Each scene shows the same named points in several views. A view is turned or mirrored, shifted and resized as a whole, has a little noise and may leave points out.
In the rows, 128 means zero.

Scene 1
View 1
<296>: [119 113 127 121 169 118 153 179  99 114  88 121 122 145 138 149 120 119
 144 138 130  72 117  60 124  95  90 128  96 123 117 151 124 141 101]
<70>: [135  99 133 121 131 114 153 160 103 136  91 112 122 127 120 122 154  98
 118 115 103  96 111  76 127 126  90 132 131 124  86 126 108 164  82]
<58>: [140 121 184 138 160 122 198 140 100 137  63 124  98  95 130 127  96 136
 133 145 195  31 114 152 123 163 113 129 204 121 148 179 150 178 113]
<31>: [141 167 184 119 177 100 189 143  51 134  85 112 111 152 130 154 110 104
  79 165 159  67 157 118 147  82 135 143 167 113 111 130 187 139  89]
<273>: [150 153 196 132 127 113 195 131  95 165 100  99 103 146 113 118 119 112
  96 160 162  51 141 159 155 149 114 134 237 120 129 160 159 176  96]
<139>: [112  98 126 138 140 138 145 167 124 127  98 107 117 141 133 125 102 155
 179 136 155  56  93 102 118 140  73 114 136 136 148 179 100 176 121]
<220>: [145 124 167 131 121 116 176 147 105 158 102 103 113 140 113 114 138 103
 113 138 134  72 124 123 146 152  99 127 195 127 111 153 125 174  89]
<230>: [120  94 126 139 159 106 103 139  70 113 158  82 135 179 127 135  78 179
 138 135 122 134 108 114  94  65  89 129 103 150 102 135 111 192 105]
<142>: [159 176 187 119 132  95 178 128  62 161 124  95 114 188 113 132 127  94
  57 167 130  84 164 134 168  99 124 135 211 121 100 123 176 157  79]
<196>: [152 106 162 123  80 109 156 135 108 170 122  94 118 145  98  91 177  80
  82 108  78 116 115 112 148 158  86 131 205 133  67 117  96 197  57]
<149>: [113  83 155 153 168 122 146 137 100 123 106 112 120 109 130 129  56 203
 175 132 192  71  80 159  82 128 104 126 157 145 152 187 119 200 131]
<205>: [141  76 151 132 114 110 155 133 107 147 104 110 117 103 104 100 149 110
 114  95 108 112  94 119 113 157  97 138 179 133  78 129  93 206  77]
<275>: [146 109 186 140 142 121 178 129 104 149  98 110 110 108 119 116  96 146
 129 138 178  57 102 167 117 163 107 134 212 129 136 171 130 201 103]
<105>: [143 102 159 134  89 119 158 138 124 163 119  94 115 142 104  96 146 113
 114 120 115  98 100 135 136 167  86 125 202 138 100 144  93 208  81]
<73>: [119 102 141 146 123 132 132 150 123 139 132  92 119 168 122 116  88 167
 170 145 151  77  97 137 113 137  81 114 166 145 146 178  99 197 116]
<79>: [106  83 143 143 222 121 170 165  91  86  45 150 115  76 151 163  63 179
 189 129 207  40  86 101  72 107 103 131  92 125 154 188 137 146 140]
<11>: [117 127 138 131 214 104 145 162  52  91 108 111 129 159 144 175  65 164
 141 161 168  80 132  96 108  34 112 131  83 130 130 151 167 138 119]
<276>: [121 106 141 138 165 124 146 161  93 117 101 111 123 138 131 138  89 154
 152 141 152  77 107 104 113 105  93 126 127 132 130 163 122 168 115]
<30>: [127 101 126 127 123 117 116 151  99 133 153  84 133 187 120 118 119 139
 134 131 103 122 110 101 124  97  77 115 129 146 102 136  99 185  96]
<56>: [139 146 170 128 189  92 165 136  40 122 119 103 121 159 130 154  80 142
  89 162 161  95 148 132 119  58 127 149 144 128 110 131 174 157  99]
View 2
<31>: [125 127  97  98 156 110 176 139 134  42 146 104 178 190  90 114 146 136
 135  99 126 157 125 140 103 146 117  71 122 205  83 137  65  69 148]
<73>: [112 130 164 131 146 137 108 119 115 107 137 150 150 148 119 179  98 100
 140 130 165 126 116 124 157 113  75 132 156 117 152  71  93  92  68]
<205>: [122 152 142 133 147 108 128 153 143 121 143 150 169 171  98 191 124  90
 174 148 171 136  94 128 128 185  50 114 180 136  85 156 105  93 117]
<105>: [ 93 149 168 127 161 144  92 161 140 105 159 168 149 174  87 219  95 105
 168 134 180 138  82 134 124 162  34 103 201 120  92 134 116  66 108]
<142>: [100 104  94 103 164 147 140 136 123  63 180 127 164 199  88 136 125 123
 140 104 139 152 140 122  69 153  99  60 150 193  59 175  79  78 124]
<79>: [166 176 168 107 125  65 189 135 152  62  64 100 175 136 117 141 149 128
 140 116 129 148  82 165 228  93 114 135 111 148 182  15  67  61 141]
<56>: [145 123  88 111 146  89 174 130 133  78 133 113 189 171 117  98 157 123
 143  99 138 158 149 132 108 144 131  85 125 179 107 120  67  92 105]
<276>: [140 139 147 121 140 107 154 118 124  87 108 118 164 147 112 154 126 106
 137 135 146 130 108 132 176 116  92 122 129 152 140  84  76  99 111]
<230>: [157 125 112 142 130  85 153 107 112 145 118 131 184 140 143 132 142  78
 158 152 158 128 147 110 148 150 105 138 141 136 141 111  80 147  60]
<139>: [125 143 175 120 145 129 133 115 122  93 112 132 147 138 104 184  99  99
 132 145 153 119  91 135 196 100  70 132 144 134 154  73  81  97 110]
<220>: [105 137 148 115 157 141 125 142 127  78 154 145 147 180  85 187 106 115
 147 124 157 139  98 133 130 145  66  92 163 153  91 131  95  67 128]
<196>: [100 145 139 134 160 135 111 154 134 118 169 156 157 181  77 212 105  89
 168 159 177 123  87 118 110 198  39 103 193 143  57 194 111 100 127]
<70>: [140 152 150 125 145 113 158 132 134 104 131 120 167 167  88 191 122  88
 150 174 155 115  81 126 163 163  57 114 155 160  91 160  88 116 150]
<30>: [131 120 130 138 142 122 129 108 106 136 140 136 171 147 117 163 113  75
 148 170 163 114 126 107 147 150  75 126 152 142 119 140  87 145  85]
<275>: [105 152 158 112 153 125 111 166 144  71 134 151 157 173  99 174 114 131
 157  91 155 162 102 147 127 138  72 100 171 126 124  72 102  33 103]
<11>: [167 127 107 115 128  83 192 106 122  83 103  89 189 146 126 100 157 110
 125 126 126 137 143 129 164 108 140 112  95 181 146  83  53 125 113]
<149>: [135 155 166 123 133  98 130 141 136  98  99 146 168 138 128 157 127 119
 157 100 158 158 110 148 168 114  95 134 153 109 176  20  90  65  69]
<58>: [110 155 161 103 156 119 135 162 152  43 126 140 151 174  88 169 122 148
 145  76 139 165  89 160 139 117  87  91 152 146 123  57  89  18 132]
<296>: [150 142 145 117 137 103 182 108 127  85 112  96 163 148  95 162 126  97
 131 166 133 117  96 126 185 126  88 116 122 176 128 122  65 120 146]
View 3
<220>: [135  99 126 101 155 121 117 182 127 102 138 143 107  80 120  90  92 139
 139 133 133 133 163 145 121 119 149 125 143 185  86 144  92 106 181]
<275>: [133 100 147  85 168 157 111 146 113  95 123 142 102 100 130 103  81 137
 122 124 151 133 153  90 112 101 141 133 148 197  79 165  63 111 176]
<58>: [153 118 168  87 190 165  95 159 105  90 102 161 116  92 135  94  59 151
 129 117 147 128 140  99 108 101 155 142 150 202  85 151  51 115 178]
<139>: [166 137 139 130 162 126  69 146 145 106 132 125  86 114 158 122 121 119
 138 157 151 126 138 104 124 140 180 133 123 186 116 111  75 127 165]
<205>: [119 101 109 104 130 134 154 158 147 113 164 119 108  95 124  87 122 136
 128 161 130 114 169 172 117 146 142 112 126 182  87 174  93 107 194]
<273>: [122  78 138  83 169 132 120 181 101  90 118 162 110  76 103  87  51 150
 130 103 139 146 163 127 126  92 133 124 169 173  74 144  89 101 163]
<70>: [142 131 128 125 145 121 126 180 157 120 157 130 117  80 139  83 115 138
 142 174 124 111 153 198 123 168 169 120 125 178 113 134  94 117 186]
<230>: [119 120 142 118 106 142 136  75 173 129 136 127  75 136 127 132 150 101
 116 177 167 119 155 169 125 166 163 113 131 117 130 119  91 121 137]
<73>: [151 106 125 118 145 123  86 128 140 111 139 117  74 118 143 130 131 105
 129 142 165 135 154  85 127 128 163 124 125 173 101 122  84 116 155]
<79>: [189 184 213 116 190 197  71  99 136 104  84 152 108 127 183 124  89 131
 129 173 160  97  97 133  95 151 199 150 143 185 151 120  21 151 162]
<276>: [153 140 157 120 153 139  97 127 149 111 120 136  95 112 143 120 110 121
 128 157 151 120 139 143 118 143 174 126 134 160 125 111  72 130 158]
<105>: [118  91  94 106 137 118 131 176 138 112 169 116  99  89 125  95 123 128
 131 147 132 133 176 126 124 125 140 112 125 200  74 165 101 103 192]
<296>: [161 153 159 135 156 126  94 154 152 117 127 142 106  98 150 106 102 133
 143 168 139 111 134 193 124 172 190 124 137 155 138  92  82 131 163]
<31>: [123 118 176  87 163 138 137 153 123  97  93 189 121  76  98  86  46 161
 132 123 137 130 146 210 127 130 150 126 177 126 105 114  88 111 147]
<149>: [152 125 164 100 153 178  89  87 133 106 114 130  81 136 157 139 115 111
 113 150 173 121 135  76 107 119 166 137 133 183 113 144  46 131 159]
<196>: [109  84  82 108 123 105 151 201 144 116 185 116 111  70 112  78 120 139
 134 153 115 127 189 179 126 141 135 105 125 190  72 173 112  93 200]
<142>: [103  78 138  86 145 109 145 174 125  99 120 170 113  68  72  81  53 151
 131 108 127 143 169 194 136 112 128 110 175 124  79 122 118 101 148]
View 4
<56>: [169 110 100  92 106 102 152  89 133 166 122 102 104 116 135 160 121 104
 136 147 118 145 123 118 116 127 151 113 138 139 142 104  67 161  87]
<79>: [183 158  65 108 208  80 156 128 120 157 164 104 135 104 138  77 124 142
 118 126 125 143 139 144 108  98 119 152 182 203  65 140 131 151  92]
<196>: [109  80 141  62 140 124  43 123  89  84 105  86 129 116 117 139 149 147
 134 165 150 148 107  60 125  70 130 187 103  93 215 124  55 129 106]
<149>: [165 121 109  98 178 131 138  98 135 137 146 121 138 101 125 124 119 156
  81 117 142 132 166 121  84 100  96 187 178 174 112 124 100 149  89]
<273>: [138  69 120  48 157 151  94  75 122 136 136 101 144  82  89 151 138 121
 155 127 143 135 109  82 127  93 147 161 117 124 148  86  68 155  49]
<31>: [158  99  94  75 123 102 130  94 119 160 133  86 116 104 115 144 135  91
 175 150 123 152  96 106 140 113 170 105 121 129 139  98  68 159  68]
<70>: [142 121 117  77 160  88  78 144  80 105 122  87 119 129 132 105 144 140
 136 165 127 156 109  96 130  81 137 162 123 122 181 127  85 126 119]
<30>: [164 120 148  97 135 123  94 127 100 107 115 117 101 145 144 134 133 162
 102 145 116 158 149 112 108  99 122 163 128 116 198  97  75 128 146]
<11>: [201 148  97 113 135  83 165 112 117 172 139 115  96 134 152 121 120 117
 126 138  99 155 135 145 119 126 143 104 153 161 121 101  99 151 117]
<58>: [144  93  96  61 190 131 114  89 126 145 149 100 160  80  91 119 133 128
 141 115 148 133 119  99 116  90 133 172 149 158 102 114  92 158  44]
<142>: [144  72 129  57 109 133 103  78 114 145 121  93 117 103 103 167 138  97
 172 146 125 150  95  85 135 108 171 120  97  98 177  75  52 149  71]
<105>: [123  83 139  68 161 144  59 115 101  94 114 103 143 110 113 141 140 158
 120 145 148 145 125  73 111  79 121 197 120 106 190 113  69 127  97]
<296>: [183 143 107  92 172  90 108 139  86 132 142 100 112 136 137  87 141 138
 139 143 108 160 120 129 126  94 145 132 130 139 147 106 106 128 127]
<139>: [178 127 127  85 196 133 103 121 100 122 156 120 137 116 121  94 131 167
 108 119 124 154 147 120 107  80 117 182 151 149 140  99 113 127 116]
<275>: [133  85 114  67 174 144 107  90 134 130 135 104 154  82 100 134 132 142
 123 124 154 131 135  85 103  87 120 189 147 144 132 114  79 158  60]

Which points are out of place in each view (at most two, in the order of its rows)? Write - if all are in place.
view 1 -> <205>
view 2 -> <105>
view 3 -> -
view 4 -> -

Scene 2
View 1
<167>: [171 106 140 125  92 141 155 121 146 125 144 147 105 167 139  98  94 123
 122 116 121 106 100 133  96 151 104 176 147  75 117  84 168 104 141]
<83>: [129 127 136 139 121 118 161 110 107 124 112 121 102 132 150  99 123 116
 134 167 103 122 141 123  98 127 109 148 143 100 106 119 127 135 166]
<136>: [144 140 131 134 138 130 158 120 101 129 131 130 105 143 148  99 120 120
 132 158 112 133 137 130 109 114 109 158 118 102 127  97 146 117 180]
<184>: [139 111 137 146 139 148 147  84 118 112  74 142 119 119 139 102 105  92
 126 139 108 137 152 150 113 160 113 109 162 101 106 150 121 123 137]
<214>: [136 148 126 127 121 126 182 137 114 112 144  97  87 140 160  98 130 117
 156 188  92 131 133 117  91 118  85 181 105 102 109 104 124 140 204]
<112>: [137 141 141 148 136 117 145 108 103 144 121 138 102 147 149  99 116 124
 103 143 120 118 133 125  93 117 123 157 142 101 116  93 148 125 168]
<247>: [160 133 128 140 134 145 156 119 117 124 123 143 109 144 146  97 116 117
 120 142 120 136 127 137 108 126 106 155 124 105 125 103 155 119 173]
<153>: [162 146 130 126 164 133 151 126  87 152 154 147 122 163 141 104 117 136
 121 146 136 127 133 128 125  72 125 163 111  96 153  72 182  92 185]
<108>: [159  88 137  99 114 150 169 108 129 110 138 121 123 153 128 100  90 108
 167 135 110 121 135 127 125 140  94 140 153  67 121 117 149  92 124]
<248>: [171 137 125 115 148 145 165 136 108 132 163 133 116 163 140 101 112 130
 141 149 125 138 123 131 122  89 103 172 100  93 148  72 174  95 184]
<22>: [155 124 130 129 142 151 160 116 117 115 116 132 116 135 139 104 111 110
 141 145 114 140 137 146 117 133 104 145 128  97 124 119 143 116 165]
<6>: [154 145 138 152 142 128 138 116 103 145 121 156 109 149 149 101 119 127
  93 137 126 128 126 140 100 120 122 156 131 107 127  86 158 124 178]
<50>: [128 134 138 142 174 118 142  91  72 148 102 144 131 137 132 102 116 118
 114 150 127 125 157 132 123  87 138 118 150 105 133 112 149 104 161]
<194>: [147 127 133 136 120 140 169 120 127 112 117 121  94 135 151  98 116 115
 135 157 102 131 131 136  98 146  95 158 129 100 107 118 128 136 171]
<82>: [129 114 127 101 151 123 177 116  90 126 143  99 126 147 136 102 112 115
 174 173 107 122 160 104 133  88 111 141 131  81 130 114 136  94 161]
View 2
<83>: [126 130 131 118 182 190 123 136  75  91 145 120 154  99 146 112 118  95
  96 146 121 141 153 189 137 191 138 125  88 130 110 153 195  83 176]
<248>: [167  93  93 166 144 143 103 149  81  89 107 138 153 107 130 117  76 102
  68 126 142 139 116 112 162 147 107 144 144 125 100  83 187  91 108]
<194>: [135 132 104 128 171 173 122 147 109  83 132 117 142  92 135 106 138  90
  81 146 122 129 134 181 136 182 143 118 102 131 106 158 212  77 174]
<6>: [143 120 137 155 154 182 138 136  93 102 138 160 146 121 130 115 126 106
  89 146 150 131 147 155 150 163 143 129  92 112  93 127 173  99 154]
<247>: [144 120 118 161 152 176 119 139 106  93 127 138 133 115 123 106 131  97
  83 147 140 127 135 151 150 166 139 131 109 122  94 133 182  86 153]
<214>: [134  94  80 125 186 177  88 174  74  76 130  82 144  65 144 103  98 100
  69 122 107 152 120 181 145 215 123 116 122 140 111 137 241  78 166]
<108>: [138 173 102 103 161 123 140  85 111  81 117 151 181 111 158 111 115  67
  77 156 121 107 122 152 119 123 130 139 112 133 120 140 201  30 131]
<136>: [141 104 114 146 161 177 112 149  80  89 126 126 148 106 141 110  95 105
  85 136 134 136 135 155 151 175 127 135 112 126 100 127 189  93 148]
<112>: [138 112 141 146 165 185 136 145  73  98 139 160 153 110 135 124 118 116
  91 139 151 138 155 168 144 177 135 129  84 115  88 119 179 108 161]
<184>: [107 178 150 132 160 187 151  89 122 103 152 119 139 150 145  86 155  78
 112 173 123 109 163 187 138 160 153 138  89 132 111 186 149  57 182]
<82>: [126 123 110 104 176 145 106 111  46  81 136 105 191 123 173 109  58  80
  85 142 108 144 132 149 139 162  98 152 128 135 131 126 185  52 121]
<50>: [130 117 159 158 156 191 130 122  66 107 148 134 145 162 136 105  92 106
 114 150 145 138 165 151 165 170 127 151 105 120  93 136 126  99 150]
<153>: [159  86 120 169 144 159 110 149  66  93 114 155 157 130 132 122  65 115
  78 126 152 149 130 113 165 148 111 153 134 116  89  76 160 111 109]
<22>: [131 142 114 146 153 169 124 121 112  92 133 119 141 124 135  95 124  87
  90 154 126 121 136 157 148 159 139 136 115 134 106 146 169  65 155]
<167>: [165 141 110 138 151 136 153 120 127  86 106 200 163  84 127 134 156  92
  59 138 155 110 118 148 121 129 149 121  90 113  93 109 225  77 147]
View 3
<194>: [157  93 127 107 137 123 140 107 154 149 123 129 123  95 130  97 104 111
 138 149 153 105 109 150 127  88 131 128 115 150 142 111 103 113 106]
<214>: [186  93 130 100 157 144 153 120 152 165 130 116 114  78 100  73 106 104
 165 150 162  89 114 150 100  81 145 147 121 174 139 101  78  98 100]
<248>: [156 109 144  88 164 119 163 145 153 154 127 115 105 108  82  77 106 130
 168 143 142 173 153 166  96 131 120  95 118 164 130  81 104 119 104]
<82>: [155 111 132  76 149 114 159 110 181 143 127 133 112  85  91  80 101 117
 154 123 161 130 149 167  98  94 129 130 118 187 115  88 105 106  88]
<184>: [124 104 146 102 106 103 133  66 174 128 103 160 142 102 154 118 110 119
  92 139 147 119 120 155 159  94 127 136 117 132 136 106 147 128  95]
<22>: [147 105 148  99 132 117 149 107 167 141 117 138 124 102 123 101 106 119
 130 140 139 132 130 158 124 105 124 119 120 150 132  98 121 124 100]
<247>: [148 101 141 107 140 120 144 116 145 150 119 129 117 105 117  93 108 125
 146 152 142 140 127 154 128 113 126 113 111 136 141  96 109 121 108]
<83>: [149 106 126  97 142 120 131  87 154 151 113 141 125  81 124  91 105 122
 133 138 166 107 127 161 135  93 146 147 105 149 142 103 106 109  93]
<153>: [148 119 148  80 165 118 157 138 143 159 119 123 109 107  71  73 111 142
 166 140 143 186 170 172 107 147 128 108 103 151 142  74 111 126 102]
<108>: [117 100 107  87 140  86 145 106 201 121 140 139 111 104 133 112  81 126
 126 133 156 139 128 174 118  90 102  84 124 157 107 117 120  97  98]
<136>: [157 107 139  96 150 122 145 113 145 158 114 130 121  91 103  83 109 123
 149 140 151 136 136 157 118 112 136 129 111 151 141  92 101 115 100]
<50>: [123 130 158  73 139 109 137  80 145 147  94 154 137  91 100  91 115 140
 128 121 155 163 172 168 138 136 145 152  95 148 143  73 140 133  86]
View 4
<50>: [ 88 131 104 153 123 140 151 116 144 162 138 135 119 111 158 147 147  95
 136 107 136 148 161 112 136 122 104  80 117 127 114 180 121 141 160]
<248>: [116 120 101 116 128 150 138 119 161 144 114 130 122 108 150 130 149 154
 126 163 110 100 156 156 107 137 144  78 137 160 123 167 124 128 168]
<82>: [ 92 122 110 129 115 138 154 130 138 155 145 112 115 137 127 127 143 150
 135 116 126 141 129 145 118 172 153  86 137 138 109 166 128 142 188]
<214>: [116 157 136  97  93 136 167 153 144 124 137 139  95 119 123 128 147 166
 128 169 122 123 101 127  90 177 129  91 130 160 123 180 125 153 157]
<112>: [108 165 108 133 119 135 140 138 149 150 147 142 109 105 147 138 143 105
 132 137 124 108 136 126 116 129 107  78 112 138 120 183 128 146 142]
<136>: [107 145 116 120 114 143 151 135 152 140 133 143 106 112 138 133 149 132
 131 149 128 116 134 130 107 142 125  85 125 151 123 175 130 142 151]
<6>: [107 155 111 129 122 143 140 127 152 146 134 147 110 111 147 142 143 103
 127 142 133 106 148 125 115 122 117  79 112 136 124 171 141 138 139]
<184>: [ 95 164 142 134 121 137 159 117 132 136 141 152 107 137 122 157 126  74
 131 105 170 144 143  96 114 139 137  79 106 110 115 152 172 138 128]
<153>: [110 115  91 129 128 148 133 116 163 155 116 131 126  99 167 133 156 138
 131 154 108 105 165 150 119 120 122  81 131 155 121 176 110 128 169]
<167>: [125 179 106 114 138 140 113 131 155 143 144 135 120 123 136 132 134 106
 115 149 127  56 135 163  93 130 165  70 114 135 122 158 169 138 129]
<247>: [117 153 119 118 122 145 148 128 150 138 125 150 110 117 142 146 143 116
 125 153 131 110 140 129 102 132 131  79 118 147 126 168 146 137 136]
<83>: [102 167 127 122 108 132 156 147 139 141 154 137 100 123 125 136 138 115
 133 128 135 129 118 114 107 152 124  86 112 133 115 177 139 150 143]
<194>: [116 168 134 110 111 137 158 144 143 131 140 148  97 129 121 136 135 123
 125 147 139 118 118 118  97 155 136  86 116 145 122 168 153 145 136]
View 5
<6>: [118 103 145 154 108 127 152 146  83 111 133 105  92  80 157 102 151 163
 161 114 134 105 102 131 128 125  87 126 152 143 126 116 148  90 124]
<50>: [107 114 132 164 163 167 157 100 112 116 155 110  70  70 123  78 170 167
 187 130 124  94  73 142  82  88  85  98 153 139 111 121 153  77 158]
<247>: [115 102 138 161 105 121 156 177  83 118 152 114 107  92 150  95 147 154
 142 109 142 102 115 123 128 120 103 131 159 142 132 113 142  91  98]
<82>: [ 63 150 132 178 134 149 112 178  85 107 208 106  91  92  31  80 119  97
 142 113 125 107  79 143  76  90  94 114 144 151 104 111 182 102 113]
<153>: [119  75 125 164 117 155 125 150  63 145 160  79  81 109 113 109 142 134
 158 113 148  80 100 184  65 143  92 125 235 136 100 121 141  90 132]
<167>: [ 99  97 151 127  63  82 128 192  72 109 172  87  95  52 173 149 108 138
 127 122 138 115 114 136 174 176  63 162 140 143 116  75 141  90  86]
<112>: [125 115 158 167 113 135 136 154  82 109 117  93 100  73 137  99 150 152
 170 115 134 122  98 141 138 118  83 112 146 151 120 118 153  91 136]
<248>: [108  84 121 166  99 137 122 186  56 146 178  83  98 119 107 113 122 119
 133 105 146  85 113 167  78 142 103 139 227 136 110 118 147  93 103]
<184>: [ 79 140 125 148 141 117 188 132 125  86 166 159  86  51 165  77 164 185
 161 129 125 102  90  61 149  67 101 133  68 131 152  96 154  70  98]
<136>: [110 116 143 180 109 136 138 180  75 113 146 101 109 100 110  90 145 136
 150 101 136 105 109 133 113 108 102 113 170 145 124 121 157  94 110]
<83>: [ 99 143 148 182 132 136 142 170  97  95 147 120 108  88  93  72 147 137
 161 106 134 112  95 115 118  81 101 103 123 155 129 122 168  94 124]
<214>: [108 145 162 208  85 122 127 239  59  99 126  99 147 137  64  78 132 101
 136  84 149 133 131 120 133  90 120  99 153 161 133 137 174 125  83]
<108>: [ 46 130 123 131 106 104 125 179  98 100 237 121  78  48 112 116 106 123
 120 129 127 100  88 110 131 129  81 169 107 131 113  72 162  82  66]
<22>: [ 89 120 126 158 112 125 160 178  91 107 171 127  99  94 132  89 148 156
 139 113 138 100 112 102 117 101 113 133 139 135 132 107 149  81  85]
<194>: [100 136 151 175  93 112 147 204  83  94 145 119 128  99 121  90 141 138
 138 100 147 121 123  94 157  92 106 121 117 147 144 114 158  99  85]

Which points are out of place in each view (at most two, in the order of its rows)? Write - if all are in place.
view 1 -> <6>
view 2 -> <50>
view 3 -> <82>
view 4 -> -
view 5 -> <83>
